Points on a hilly landscape, in no order, each with its height.
A climber steps from a point to the highest of its 2 nearest points, and stops where none of them is higher. Distance is the straight distance between rows; heights are no part of it.
Fos: 148 123 120 172 110 128 117 109 113 136 142 154 134 139 128 114 143 116 130 109 126 147 125 115 132 71 121 145 129 128 120 106 96 150 150 118 158 108 119 131 117 130 123 116 130 120 146 136 143 133 117 87 139 138 149 167 131 154 136 130 124  (h 325)
Seseb: 144 131 106 125 148 83 121 134 112 139 120 132 122 163 144 92 106 107 125 143 101 100 148 154 147 147 131 127 135 144 152 116 178 157 154 121 130 142 92 144 112 137 137 116 123 157 144 112 131 126 149 134 104 124 142 117 122 125 142 162 146  (h 182)
Dinor: 132 118 147 133 123 147 126 130 157 127 126 141 122 112 133 123 134 117 141 146 125 149 135 140 139 171 128 113 148 131 135 119 139 81 121 135 124 137 98 126 132 106 118 148 116 134 113 133 138 154 153 177 122 153 128 150 141 94 81 138 124  (h 378)
duz: 121 124 119 109 148 137 129 106 175 134 146 111 122 112 138 131 130 142 132 153 128 120 105 137 107 149 130 121 113 145 129 154 188 91 124 128 107 126 101 115 140 125 149 133 127 145 157 130 142 134 127 169 111 128 95 110 136 107 122 166 131  (h 234)
vuk: 147 111 122 102 115 134 90 126 131 112 150 132 114 131 139 140 148 154 121 147 123 139 99 133 120 106 126 137 111 88 119 118 151 133 145 129 141 139 168 127 125 129 164 150 122 138 139 130 123 151 113 158 103 121 119 143 136 134 90 90 102  (h 371)
Siz: 154 146 162 135 136 132 133 117 133 89 103 127 124 110 164 146 169 122 121 160 116 169 116 114 124 109 115 141 122 124 100 143 112 142 132 109 135 125 149 150 135 169 135 124 101 156 132 149 125 173 129 117 134 95 144 147 155 125 111 104 95  (h 107)
Ris: 112 149 139 139 114 153 162 131 126 122 118 111 143 106 120 166 148 130 135 106 145 131 127 92 107 100 136 113 123 146 125 146 76 153 114 104 109 111 117 144 143 168 112 98 139 112 136 136 136 120 121 70 151 109 119 117 119 145 154 126 146  (h 282)
Delu: 133 135 153 114 142 131 100 125 147 118 130 115 120 139 131 132 84 92 120 133 118 100 180 177 144 171 142 152 148 110 127 108 118 137 131 115 147 151 136 146 108 110 91 104 143 130 128 118 101 99 131 104 124 123 112 97 119 148 145 137 150  (h 36)
renat: 136 111 126 136 106 122 110 142 145 131 106 121 123 107 91 164 166 159 105 123 115 133 108 104 125 151 132 125 104 116 110 140 138 146 104 139 147 146 116 126 116 141 113 154 129 123 141 135 125 158 135 125 107 114 120 143 128 135 123 122 85  (h 743)
Taza: 130 121 142 124 116 115 146 168 95 127 92 149 119 138 122 135 106 111 145 132 128 82 148 120 159 129 170 138 170 104 136 97 96 185 142 156 160 125 123 144 94 148 122 73 110 109 119 116 114 119 130 103 116 142 160 107 119 134 142 101 141  (h 2)
seko: 118 123 104 173 82 145 139 128 98 118 135 149 105 155 116 123 136 141 135 108 139 138 112 130 157 101 123 149 132 128 134 121 127 144 135 127 143 116 127 132 130 132 118 118 140 108 163 123 151 142 129 64 141 131 164 164 129 116 141 122 123  (h 358)
tipug: 138 149 115 138 126 111 143 112 97 83 176 118 140 172 155 132 103 153 119 135 168 138 106 119 110 135 84 136 116 135 119 124 143 93 131 131 103 133 172 108 139 154 119 111 121 118 135 127 138 111 102 113 136 120 94 148 97 109 139 130 146  (h 225)
gedo: 95 129 117 143 168 151 107 110 132 134 118 122 137 73 122 142 145 72 143 90 141 152 126 88 134 115 134 110 115 138 137 142 126 144 117 110 118 116 93 112 145 107 134 126 117 119 91 129 135 61 145 151 183 116 135 96 125 91 151 139 96  (h 219)
zurak: 142 133 108 123 128 88 112 140 114 120 153 131 141 120 125 95 145 136 153 140 151 156 146 113 91 76 107 109 131 151 123 114 97 130 123 142 99 111 160 101 128 126 118 143 130 134 101 153 123 158 108 148 127 176 122 154 105 139 121 110 131  (h 384)
seda: 68 139 106 123 142 135 159 155 131 110 69 132 125 99 104 128 121 124 122 119 131 90 161 116 132 125 147 110 142 122 161 130 142 175 100 158 108 93 70 122 155 125 130 87 125 123 127 111 133 81 170 117 144 119 155 104 119 135 156 126 140  (h 574)
zesis: 172 103 121 128 171 118 105 118 138 122 152 142 157 130 137 144 123 149 140 122 143 132 98 105 142 135 118 129 112 142 115 130 147 127 135 139 140 111 121 110 119 112 138 126 98 123 125 135 110 67 109 162 130 133 105 116 141 116 145 160 120  (h 273)
vuvip: 95 159 149 144 140 162 103 110 114 135 111 100 118 100 127 150 146 86 140 94 117 146 134 106 134 135 113 115 109 102 139 136 105 86 119 112 143 138 107 108 142 88 137 137 121 117 95 104 147 50 152 137 182 132 131 82 106 104 122 135 83  (h 198)
Fuvu: 158 112 113 113 172 122 137 116 142 126 146 132 121 146 152 126 110 110 128 142 121 105 102 129 123 150 129 134 120 152 141 126 184 104 157 120 119 127 90 137 134 150 129 119 116 139 151 119 145 133 143 145 122 136 112 127 136 103 128 171 143  (h 208)
godos: 136 123 126 118 139 144 129 120 143 122 120 130 142 112 125 120 144 127 133 107 128 153 127 116 127 145 102 121 117 151 129 143 119 81 110 140 116 108 100 125 152 107 120 153 116 118 113 129 137 131 167 169 167 153 132 172 156 98 104 145 117  (h 344)
Kogus: 140 119 130 76 151 102 140 140 138 139 147 144 94 146 130 146 133 139 121 170 124 91 127 144 111 120 153 133 105 145 129 141 169 142 123 152 112 142 125 132 127 175 160 108 122 140 141 145 127 166 118 123 84 153 103 117 115 128 147 124 133  (h 528)
mudok: 116 134 131 77 127 97 164 154 133 154 122 167 92 135 143 141 153 144 126 142 142 90 124 129 114 123 163 118 145 135 163 158 166 122 132 164 109 160 119 135 111 145 155 101 157 129 166 123 130 171 138 106 70 141 135 145 123 131 144 150 149  (h 467)
bem: 143 110 109 124 156 98 101 158 152 132 116 146 131 148 112 72 96 114 139 158 104 101 162 169 141 128 129 130 121 144 142 98 140 162 124 146 125 132 120 131 131 113 119 133 112 134 132 127 122 118 128 156 118 146 127 127 132 135 140 134 148  (h 161)
nel: 150 139 96 156 136 130 159 118 115 70 164 149 148 113 143 124 157 108 110 126 149 149 115 89 89 133 88 157 148 139 133 109 101 93 120 150 122 115 184 129 124 162 101 116 121 110 123 148 151 121 93 115 126 143 119 173 111 95 119 105 138  (h 441)
nidi: 143 146 163 136 121 141 133 123 123 124 110 129 149 137 135 110 121 126 131 117 112 135 148 138 137 140 97 123 128 140 113 114 118 108 135 108 130 122 107 125 144 100 110 142 135 121 126 122 143 109 167 126 170 132 121 159 148 126 112 151 148  (h 311)
mupaf: 142 140 112 149 121 118 156 106 85 127 193 125 124 140 163 92 108 109 115 159 140 151 119 116 87 128 92 155 120 114 113 102 122 104 151 125 106 152 173 109 139 157 129 99 126 120 121 122 181 118 105 117 144 113 104 156 107 128 133 125 149  (h 205)
vibol: 142 138 127 134 108 118 129 117 127 98 162 139 155 116 148 100 135 112 130 142 145 165 148 105 92 97 85 129 130 166 118 108 99 113 122 125 118 105 154 110 146 145 112 119 119 107 122 150 162 130 112 135 142 146 122 174 103 121 117 128 142  (h 410)
mesi: 108 162 132 132 137 134 124 127 130 128 135 98 148 118 110 135 113 126 143 119 139 145 114 126 111 120 123 101 98 131 125 137 131 97 128 115 97 139 133 111 155 87 137 163 128 140 106 124 123 112 137 146 159 132 99 90 123 132 120 133 139  (h 549)
banut: 124 164 168 101 107 108 107 94 117 110 144 86 122 172 149 144 84 129 115 133 129 121 144 135 130 118 115 129 117 129 133 131 123 136 147 100 147 141 141 133 123 129 114 115 138 135 147 132 151 106 146 112 118 94 107 80 92 146 139 158 144  (h 58)
Ged: 130 129 123 111 102 108 107 142 101 113 138 112 127 165 137 119 91 149 118 99 112 98 126 125 142 115 124 117 148 124 120 113 119 177 147 128 132 167 154 143 107 152 154 137 127 137 110 118 124 120 109 131 115 128 130 126 107 166 130 132 123  (h 106)
Vozo: 131 126 123 158 121 128 134 137 135 132 125 137 138 123 108 136 140 122 126 99 132 135 105 91 105 83 131 140 128 118 130 106 80 157 131 106 131 108 117 143 135 150 117 119 139 110 133 133 121 120 117 102 159 137 115 123 120 153 142 132 147  (h 301)
relar: 136 107 120 155 126 132 131 141 80 145 111 143 133 114 107 131 128 136 111 80 127 121 110 110 169 125 148 124 137 124 116 119 117 179 137 141 154 132 116 141 109 100 154 129 136 115 115 124 107 101 114 107 150 134 141 112 134 158 122 103 120  (h 144)
Fibed: 116 135 122 147 135 139 122 138 88 168 118 123 144 105 123 153 142 115 127 79 107 124 117 134 145 150 147 122 110 115 114 157 136 105 131 114 157 145 105 110 107 109 144 136 131 137 113 97 111 71 131 119 168 106 142 121 136 107 129 134 81  (h 199)
Lafal: 152 129 116 120 133 114 79 113 120 116 165 106 113 178 140 132 104 136 106 112 97 131 114 130 129 138 103 128 138 108 125 119 119 149 145 111 135 176 173 155 105 172 139 148 123 143 128 111 129 135 104 139 102 88 125 101 111 155 135 123 104  (h 91)
Kekim: 131 93 126 97 149 142 153 135 134 145 112 155 104 156 109 104 126 128 101 126 111 112 159 151 128 161 152 135 136 124 119 128 129 170 123 135 139 115 113 128 126 157 120 119 139 113 149 114 115 100 117 104 141 100 133 146 139 139 157 123 147  (h 440)
piz: 78 142 114 122 129 138 130 152 142 147 127 121 127 94 113 142 151 121 150 116 137 122 112 110 106 126 154 103 113 139 131 141 142 128 106 132 94 127 111 98 146 117 145 130 141 143 124 122 121 122 116 133 130 140 116 122 140 131 127 131 115  (h 506)
lesaz: 132 103 124 130 142 130 104 113 135 122 138 124 145 108 123 148 142 108 143 99 161 156 116 96 145 120 144 124 128 135 122 131 124 149 135 117 142 117 120 119 126 104 133 127 116 115 95 146 101 89 128 154 150 133 116 114 141 104 132 129 105  (h 242)
bagul: 164 142 119 135 139 118 111 104 128 110 161 129 148 125 133 144 146 163 105 141 143 167 89 123 116 113 101 149 95 119 96 133 139 109 151 138 147 137 167 115 132 127 136 154 120 122 124 138 116 123 107 145 130 122 95 146 140 134 110 113 102  (h 416)
Lefa: 137 145 148 122 117 113 93 124 138 118 144 127 126 147 132 117 85 85 143 146 125 105 159 132 128 121 138 134 132 127 142 98 124 149 147 115 143 142 120 124 117 113 100 115 126 121 121 131 150 101 151 117 123 135 113 99 96 152 141 151 150  (h 47)
Zita: 134 140 140 121 116 116 140 149 98 139 130 113 141 138 110 126 112 162 106 89 124 104 124 111 139 117 117 117 130 125 92 116 85 179 138 131 132 158 155 153 128 131 147 144 145 126 117 132 105 115 116 108 142 138 118 114 124 179 110 101 139  (h 121)
Dezug: 129 126 115 140 113 137 120 124 116 134 171 156 94 160 131 82 112 105 109 160 99 150 133 129 115 131 110 155 132 81 116 84 106 127 138 125 129 144 175 112 136 156 131 123 124 102 138 113 176 127 112 118 135 110 132 155 123 138 124 114 128  (h 187)
besu: 148 125 128 149 133 153 129 119 137 133 118 134 144 120 142 125 147 127 107 134 95 134 130 150 154 164 132 137 139 95 98 129 124 121 130 110 161 118 122 150 103 149 117 138 135 131 138 118 117 147 144 125 139 81 160 160 165 123 103 147 100  (h 462)
pegub: 88 94 98 100 100 150 117 135 132 117 116 123 103 132 109 148 134 170 102 105 122 116 107 106 126 146 140 112 149 81 134 150 135 127 99 127 141 128 128 115 125 153 139 141 142 129 136 91 111 108 116 133 126 72 152 116 110 121 140 121 106  (h 734)
feno: 119 97 114 129 120 128 99 124 129 127 115 139 132 113 128 137 146 138 120 129 115 126 105 148 150 152 148 122 133 119 141 128 183 129 132 147 150 133 108 137 111 100 174 129 132 144 139 123 126 138 124 168 84 138 131 127 105 148 103 137 125  (h 299)
sadag: 144 116 155 126 139 139 125 127 118 156 112 149 130 154 127 104 123 143 117 131 108 127 155 149 161 176 115 120 129 131 105 122 127 165 119 118 147 130 124 129 102 110 126 129 140 105 140 124 106 71 137 97 128 86 147 136 149 134 156 138 137  (h 396)
tefo: 112 129 128 127 100 141 126 140 146 122 152 131 87 163 132 98 119 126 131 176 104 157 145 133 109 122 117 145 116 109 127 108 100 114 125 140 102 120 178 108 148 158 116 140 116 114 130 131 166 168 92 131 122 125 138 168 134 118 134 92 130  (h 168)
pakor: 72 139 126 79 129 118 164 154 137 125 92 116 123 111 110 127 112 148 93 116 119 85 151 123 111 141 146 114 137 113 136 151 136 153 104 149 118 137 94 109 144 143 151 117 154 138 123 105 116 93 157 126 139 109 136 109 115 146 151 139 130  (h 613)
pok: 142 122 158 113 128 127 134 148 123 117 104 152 106 141 146 160 116 92 132 139 122 108 155 121 142 140 159 150 174 89 153 117 98 150 151 123 184 135 119 135 104 142 107 90 116 116 135 115 111 99 147 91 112 106 148 88 120 128 142 133 128  (h 13)
neb: 128 159 151 134 130 132 96 118 133 159 126 134 140 113 186 112 161 130 117 132 101 123 147 162 145 138 124 147 158 104 121 133 130 126 141 103 166 103 133 150 92 120 103 103 157 141 152 123 122 140 155 115 123 78 152 168 163 141 114 168 88  (h 510)
Toran: 154 116 116 140 158 143 171 108 137 118 140 120 158 93 121 134 148 159 106 121 157 170 101 82 122 123 101 125 114 150 128 133 123 57 109 132 130 112 150 107 143 114 123 163 132 105 105 164 113 169 121 160 138 151 122 139 144 91 104 71 127  (h 472)
dize: 135 114 94 134 104 109 100 136 118 88 87 124 124 110 117 88 152 92 117 127 116 161 162 125 131 117 122 158 161 110 156 113 104 141 136 120 140 112 126 139 125 125 105 119 125 127 128 112 138 166 125 129 128 107 155 161 105 119 95 135 135  (h 676)
sot: 167 100 97 120 197 107 146 113 142 151 160 129 135 141 87 83 100 109 143 159 140 116 137 169 132 140 132 116 99 202 119 120 142 151 132 143 106 134 133 141 122 139 131 154 104 111 108 142 136 128 114 158 123 171 107 107 122 102 142 107 163  (h 469)
Puzu: 164 122 108 121 141 91 91 139 154 117 165 124 134 141 117 77 97 114 127 165 99 121 139 144 130 112 104 150 108 119 117 92 133 130 129 113 133 146 169 139 130 127 127 148 122 132 120 131 121 135 113 153 138 126 119 121 126 125 116 140 142  (h 141)
gezu: 117 130 142 113 130 149 151 132 141 126 98 140 121 99 158 147 154 130 143 146 124 146 136 132 110 113 141 133 123 108 107 160 137 129 122 121 128 118 133 128 138 169 150 109 129 164 134 138 106 161 105 120 133 104 132 140 158 114 114 104 107  (h 128)
dunud: 148 107 119 128 148 137 147 129 158 133 146 111 136 105 124 141 138 156 128 143 133 129 101 105 117 130 121 104 101 158 132 137 156 78 125 146 101 129 154 121 146 115 134 162 120 120 122 160 127 183 101 161 106 160 101 133 123 121 113 96 145  (h 532)
bamo: 130 135 157 181 111 141 123 113 94 173 118 125 160 120 152 150 136 145 115 124 117 121 135 133 165 112 116 119 124 143 114 147 122 149 127 90 167 101 108 128 118 112 111 101 123 123 142 156 125 78 169 72 140 88 166 124 148 139 170 140 108  (h 256)
Pif: 157 92 127 137 148 144 125 137 149 152 108 158 145 121 116 111 126 141 143 131 110 115 151 141 168 164 140 115 113 116 96 132 155 138 94 128 157 132 114 141 100 99 142 118 134 120 142 117 100 93 112 154 112 103 139 118 155 118 134 139 113  (h 349)
rap: 93 132 119 114 94 132 129 146 135 107 123 137 93 133 152 119 136 141 147 141 136 146 133 131 126 97 126 129 121 121 128 136 123 129 120 119 100 104 154 123 160 149 136 120 126 143 147 134 133 171 97 113 127 124 153 167 142 103 120 112 119  (h 148)
ton: 125 117 113 146 103 107 115 137 106 116 129 132 121 123 110 102 141 101 143 112 152 165 135 112 155 97 131 137 134 148 157 106 116 135 136 138 141 106 123 119 127 90 113 137 126 108 117 145 138 164 151 134 134 179 158 152 130 116 114 119 115  (h 816)
Vafom: 99 141 126 138 90 151 148 127 99 135 99 142 92 141 132 127 141 123 142 134 143 118 139 130 127 81 143 126 146 129 146 144 137 154 138 115 133 106 124 126 129 133 130 106 156 100 171 125 147 141 142 45 118 103 165 143 129 124 153 133 155  (h 394)
Segul: 110 143 122 120 133 136 139 91 127 84 173 121 130 153 153 142 119 145 131 121 172 139 131 117 90 115 102 143 133 146 141 129 128 109 111 133 84 126 177 116 145 173 115 104 151 100 142 138 122 114 84 92 132 110 76 137 109 148 158 122 146  (h 245)
lopaz: 126 158 160 87 121 132 124 121 182 100 119 121 115 132 140 164 133 133 144 137 142 120 125 99 92 93 129 147 146 117 151 142 104 130 133 118 127 124 116 108 157 142 88 114 129 126 128 139 136 119 143 124 151 117 87 90 108 126 137 163 128  (h 679)
lag: 119 138 144 130 132 109 111 113 135 100 165 95 141 135 157 142 88 124 139 171 133 149 106 138 118 129 113 128 138 137 134 120 128 99 141 115 112 132 164 124 126 144 139 143 89 158 96 147 121 142 105 177 94 150 113 97 121 114 136 102 138  (h 553)
sab: 107 166 114 115 149 127 139 132 129 109 95 77 128 129 109 138 91 118 120 125 105 121 120 138 133 119 125 98 102 158 149 141 144 138 139 128 89 143 120 158 165 130 139 172 124 156 113 130 137 146 150 141 149 138 110 80 122 125 119 126 159  (h 600)
reti: 121 132 119 117 129 118 149 150 134 117 105 96 124 138 107 114 108 130 122 149 94 110 134 155 126 134 154 116 123 146 150 131 144 128 143 138 98 144 128 150 141 126 141 162 119 157 119 131 133 195 118 137 106 151 120 112 120 132 109 115 163  (h 658)
muvit: 130 136 146 141 134 144 127 118 140 162 111 133 150 102 123 171 160 161 113 140 105 132 103 129 131 168 128 121 89 115 98 162 151 98 107 135 157 142 126 113 119 117 140 142 136 135 148 126 124 131 117 133 112 85 113 117 137 141 124 142 82  (h 634)
dudom: 138 114 107 111 131 115 148 148 129 145 126 127 108 143 83 90 134 128 129 133 122 104 136 143 109 126 150 125 130 139 124 115 113 151 125 153 97 141 137 138 116 129 116 152 133 132 119 130 132 174 111 127 115 169 125 142 115 135 112 89 153  (h 729)
vukag: 117 163 148 155 106 101 100 117 130 99 145 84 147 139 161 140 96 147 148 146 116 156 107 146 138 124 107 114 102 135 123 132 143 110 140 122 115 159 158 119 124 99 137 163 113 164 123 140 125 160 122 149 97 136 131 114 137 146 127 106 105  (h 598)
movop: 179 87 100 141 153 109 159 119 140 170 148 132 126 129 101 100 127 111 148 151 120 88 126 155 136 122 137 125 105 177 107 117 163 121 129 128 109 124 128 161 118 141 143 132 112 124 127 145 150 169 92 161 102 177 113 102 107 117 127 112 156  (h 531)
Mub: 112 119 135 75 128 128 143 149 143 120 108 124 110 141 125 154 112 174 86 122 118 103 125 106 114 137 147 115 116 85 132 155 136 126 126 137 137 148 136 120 138 156 132 139 147 141 151 103 123 125 122 125 136 79 129 103 121 158 131 138 113  (h 670)
beses: 126 144 137 163 140 130 124 123 90 168 123 125 178 104 120 135 147 132 128 92 121 138 136 138 140 127 111 124 102 141 102 147 105 141 115 95 149 131 107 118 113 93 123 126 140 120 111 119 110 52 143 98 172 89 136 116 146 130 166 139 97  (h 226)
sikez: 153 111 127 126 145 116 107 135 149 139 131 147 165 116 140 128 136 157 129 113 110 108 117 122 138 133 127 131 114 115 110 131 148 138 121 134 151 116 90 119 107 120 133 117 121 137 138 117 107 87 135 157 136 117 133 146 160 133 138 171 94  (h 307)
Sizif: 93 133 140 77 133 126 148 135 165 104 142 109 97 148 129 165 100 135 113 144 140 97 118 124 103 136 154 131 128 142 170 159 146 117 127 153 94 133 131 114 152 166 124 123 123 136 136 135 124 153 132 120 98 139 108 100 120 130 152 138 143  (h 591)
nutez: 99 154 153 115 87 152 127 122 119 98 78 107 118 147 135 166 108 111 131 101 132 132 128 121 126 147 140 115 161 115 148 144 117 116 147 136 140 137 123 131 128 120 117 147 118 117 128 105 152 128 157 122 109 124 135 126 117 131 111 141 144  (h 150)
Gavim: 141 133 131 161 146 127 141 131 93 158 141 144 178 100 102 158 156 162 116 132 138 143 91 141 138 149 115 126 88 134 96 154 138 81 116 139 161 137 142 109 128 103 157 142 129 140 112 123 102 123 103 120 128 139 116 108 128 135 123 122 101  (h 543)
Gunu: 174 89 117 124 129 119 148 123 130 165 159 135 135 130 98 110 140 158 137 141 144 100 110 122 143 117 129 121 105 167 98 119 147 109 105 142 123 135 152 136 106 100 143 151 127 117 111 147 129 188 112 163 107 182 129 117 109 113 104 95 131  (h 618)
zukek: 116 137 153 74 151 129 139 117 169 108 157 114 98 152 135 163 96 120 121 156 145 113 147 139 96 123 140 147 143 130 166 155 113 105 147 134 120 143 125 99 161 157 94 123 109 134 113 141 134 117 141 133 146 128 81 89 108 116 142 158 138  (h 637)
Latub: 148 145 154 128 116 133 97 127 175 103 138 124 141 125 136 106 105 114 127 167 104 143 164 140 110 100 108 154 120 104 119 100 92 123 126 97 138 123 152 133 145 131 94 139 137 124 117 143 137 139 121 135 156 119 114 128 124 131 122 125 138  (h 126)
solap: 136 118 125 140 108 126 149 125 109 133 101 113 140 130 102 114 123 108 147 69 118 129 169 137 133 106 138 123 137 126 119 132 92 182 133 95 116 128 109 171 105 128 112 112 150 128 123 120 120 78 144 117 172 89 149 127 125 125 162 131 132  (h 544)
das: 127 113 114 151 137 137 155 129 109 135 127 151 143 103 109 143 163 104 147 96 159 143 99 107 147 107 153 142 126 160 144 125 127 115 131 151 132 107 114 137 137 92 122 128 120 121 120 136 124 156 155 125 163 182 142 141 149 103 114 111 121  (h 719)
Zefe: 86 148 161 160 120 170 113 109 109 113 86 100 119 109 128 146 113 105 126 107 125 142 134 130 158 155 120 107 132 99 142 117 126 100 115 126 143 127 100 132 149 74 145 125 128 115 111 111 151 72 175 126 151 139 137 92 122 127 116 130 127  (h 181)
kasal: 81 163 140 108 108 144 126 133 157 113 132 119 115 116 135 172 136 134 120 112 135 119 98 79 104 115 126 124 118 117 160 157 131 114 112 130 115 119 111 100 165 115 111 120 140 124 156 120 137 99 161 108 153 112 116 87 111 134 154 158 118  (h 728)
pimon: 115 119 135 154 99 133 122 137 117 153 144 140 133 146 121 139 137 152 162 123 137 153 100 129 124 131 127 109 133 124 111 127 106 114 87 123 125 123 129 119 100 124 122 141 116 141 116 126 101 134 117 133 109 155 146 127 145 142 151 115 106  (h 731)
nal: 112 123 134 136 146 159 156 136 132 131 110 154 120 131 135 133 118 107 160 119 160 108 107 122 165 134 153 118 139 147 155 121 142 116 133 158 98 103 111 136 163 94 131 110 108 120 128 134 136 120 142 144 160 180 137 112 151 109 119 113 152  (h 630)
pog: 163 105 99 129 143 90 129 165 112 174 135 156 114 148 120 75 135 135 143 134 111 103 131 154 110 120 128 141 122 133 122 107 121 133 132 143 110 130 122 136 116 144 128 117 126 153 146 114 129 172 99 125 106 163 134 161 124 140 113 126 134  (h 656)
Lof: 147 139 165 156 107 137 121 97 128 104 130 127 121 123 138 125 134 107 108 152 124 177 127 120 139 121 108 149 121 111 94 110 102 120 136 101 157 128 152 146 133 138 118 135 123 112 137 146 127 140 126 103 144 104 136 130 141 121 111 103 122  (h 109)
baveg: 154 113 106 132 164 128 153 115 110 91 163 142 153 109 145 116 141 137 105 131 168 152 106 88 107 116 93 142 143 136 127 102 107 76 112 136 133 100 175 111 133 139 115 145 121 113 94 157 107 138 95 163 131 161 124 148 123 90 116 75 152  (h 477)
sodib: 146 129 169 109 143 137 115 129 156 142 117 133 116 126 126 156 125 107 125 136 113 111 150 144 124 171 142 137 157 99 129 126 97 122 124 117 152 156 113 138 115 143 91 115 134 138 126 125 100 123 129 106 116 122 107 94 132 142 117 141 115  (h 25)
Fivab: 150 141 123 144 135 88 121 155 101 178 138 144 140 149 163 87 127 111 160 152 108 110 154 169 110 115 110 131 142 123 128 108 131 107 138 112 107 128 128 126 100 115 115 104 130 170 138 125 112 144 121 125 96 137 137 156 129 144 134 144 140  (h 599)
vupu: 135 124 125 136 143 121 140 130 90 163 129 119 146 126 132 150 108 131 131 91 124 102 106 130 138 142 150 115 120 131 114 139 148 130 158 129 134 150 113 133 101 110 156 133 140 145 123 113 102 105 122 122 134 135 111 110 142 147 124 140 130  (h 171)
tagil: 136 139 132 114 111 113 150 140 115 155 100 113 143 134 129 113 132 106 157 86 133 119 163 132 93 103 134 133 153 127 118 136 93 147 155 105 111 127 120 132 110 140 103 121 147 139 111 121 128 115 122 109 138 118 132 165 147 136 130 137 159  (h 589)
nedup: 96 127 113 139 97 120 116 138 126 114 88 113 122 85 117 140 163 135 109 114 124 133 103 106 131 122 138 131 135 112 125 153 138 175 113 127 137 137 96 133 129 140 141 122 124 143 141 122 122 151 155 114 127 103 160 141 118 121 145 143 85  (h 657)
ninu: 123 116 110 136 127 138 117 109 145 140 120 112 130 97 113 128 117 143 110 136 121 116 105 149 148 164 133 118 96 137 125 137 202 98 122 131 134 137 107 133 139 86 182 153 131 127 136 119 155 135 137 178 107 130 119 101 111 109 99 151 135  (h 266)
zer: 106 162 146 115 122 137 166 115 124 106 129 116 137 134 141 169 139 135 139 95 161 121 126 96 92 124 119 124 133 157 150 161 113 100 128 135 92 125 147 120 145 154 96 106 157 107 143 125 124 117 120 71 140 99 99 123 131 146 152 137 149  (h 264)
tup: 60 107 93 112 140 143 134 150 153 100 86 125 100 79 109 143 145 125 132 119 146 99 136 111 133 140 149 124 167 130 171 144 140 173 96 156 110 102 76 137 156 141 140 87 109 130 110 138 123 115 156 148 115 124 162 115 121 92 138 123 131  (h 556)
let: 83 113 118 132 81 146 116 136 140 124 116 115 110 153 108 126 124 149 132 118 125 139 116 131 126 149 130 107 154 105 130 127 116 130 88 126 118 121 131 116 125 132 120 153 125 136 124 113 119 124 121 134 107 114 158 124 127 137 143 119 123  (h 798)
dil: 93 112 104 117 114 102 116 146 137 106 96 137 100 104 136 121 160 126 131 108 156 122 138 93 131 133 136 127 144 144 153 146 135 186 110 139 114 112 88 138 138 141 130 90 115 118 153 129 132 136 157 124 112 120 159 159 120 107 144 155 103  (h 603)
Modom: 134 86 87 112 112 135 100 134 122 127 99 144 113 117 118 121 153 151 124 137 121 124 134 136 127 117 144 142 137 85 119 128 174 137 122 142 148 115 130 131 114 127 161 123 150 139 140 108 124 156 101 128 101 112 133 145 124 131 98 111 119  (h 332)
zasup: 127 77 109 102 174 159 149 109 173 141 135 143 98 152 111 109 110 121 101 139 132 110 161 169 137 162 157 144 117 137 145 139 152 141 133 153 125 119 111 112 146 139 133 118 128 105 137 122 130 110 109 150 121 131 97 141 137 118 150 131 157  (h 496)
dinaz: 125 124 109 105 186 125 142 135 146 146 158 122 132 104 99 122 101 106 135 133 145 108 128 153 126 118 157 112 128 196 144 139 128 161 140 166 78 113 125 151 140 144 136 146 110 120 98 146 130 145 130 155 136 191 104 110 127 142 118 114 168  (h 420)
lak: 136 112 120 124 98 115 86 124 138 106 131 134 108 100 125 105 165 96 125 151 130 176 133 121 130 122 132 155 130 123 142 110 124 135 139 121 144 125 132 123 129 114 118 140 127 120 129 140 141 172 132 150 122 127 142 166 122 94 95 123 103  (h 733)
sese: 131 135 130 109 102 96 119 156 100 139 104 127 126 128 120 79 133 90 136 118 110 124 194 141 104 125 122 142 154 128 144 115 81 153 144 120 130 140 135 139 120 131 109 127 143 124 123 112 152 142 125 122 111 122 142 173 110 141 104 138 138  (h 629)
Zed: 101 152 150 141 108 156 123 123 121 105 100 105 127 127 110 145 99 108 147 111 130 125 136 135 143 130 136 99 150 120 155 111 112 116 130 134 112 121 100 145 135 90 128 150 125 123 97 124 148 124 176 139 112 169 135 99 120 154 103 142 157  (h 165)
farer: 151 117 142 133 137 155 131 115 168 135 124 119 128 119 122 112 122 143 120 145 117 145 138 147 134 177 131 122 116 101 106 119 130 78 123 116 127 134 124 132 116 125 122 157 135 122 126 113 137 165 120 172 118 107 124 150 154 126 88 138 128  (h 414)
tuga: 119 152 147 157 105 121 100 114 126 174 126 127 135 132 173 105 125 124 147 142 115 124 141 174 131 120 112 139 149 115 126 123 144 108 138 100 131 113 123 129 91 93 109 114 157 150 160 125 119 126 150 102 111 109 154 150 146 141 140 148 121  (h 554)
nozo: 137 144 166 167 119 163 147 104 94 164 103 131 154 124 130 141 135 127 133 123 117 114 143 139 148 120 120 104 132 138 126 119 106 116 132 87 138 108 83 137 132 102 99 120 141 119 127 137 143 105 183 82 148 125 141 136 147 132 123 136 147  (h 285)
disu: 114 149 139 164 100 105 109 127 111 138 161 125 155 140 128 150 113 150 143 113 125 136 107 156 149 133 119 112 125 132 121 130 130 98 108 138 125 156 136 128 90 90 139 153 118 164 106 126 112 143 140 158 96 167 155 125 141 151 134 126 97  (h 660)
Suk: 147 124 148 137 131 127 130 121 126 113 165 137 141 128 138 123 120 128 133 160 146 162 99 121 127 120 115 137 136 116 123 100 104 85 120 117 135 112 173 117 129 122 138 137 107 117 105 142 107 146 114 157 120 167 129 118 141 109 107 77 139  (h 514)
Dafer: 179 122 111 143 148 121 125 120 95 143 141 151 153 129 106 135 158 172 123 146 147 146 103 125 127 110 95 132 102 126 73 129 139 116 107 149 147 129 161 120 115 121 159 137 134 133 110 142 96 127 97 112 127 138 110 131 144 132 124 105 111  (h 475)
nobup: 132 160 149 123 115 121 123 89 116 116 157 95 126 186 165 141 100 157 92 110 126 148 112 121 129 130 93 124 118 124 116 143 119 119 173 108 140 150 158 130 124 157 130 136 125 128 148 110 143 116 114 122 124 77 120 108 110 166 137 146 119  (h 73)
Zel: 112 92 131 127 149 163 154 128 141 143 121 149 106 137 124 114 113 121 137 125 150 114 133 139 166 161 168 131 129 136 123 122 146 125 121 145 125 106 114 132 153 118 134 111 121 105 129 134 118 112 97 144 151 143 119 121 146 98 125 92 147  (h 565)
Nakam: 104 155 122 118 101 112 143 158 116 145 119 155 101 140 139 134 153 130 154 129 151 119 125 134 114 105 149 127 152 129 153 140 145 153 137 146 109 123 120 115 124 127 136 94 150 123 171 121 134 155 135 79 92 143 143 155 138 137 146 147 135  (h 427)

Where does a climber stop that starts at each point below?
Delu: dudom
godos: dudom
gezu: kasal
Latub: renat
Taza: dudom
Zed: ton
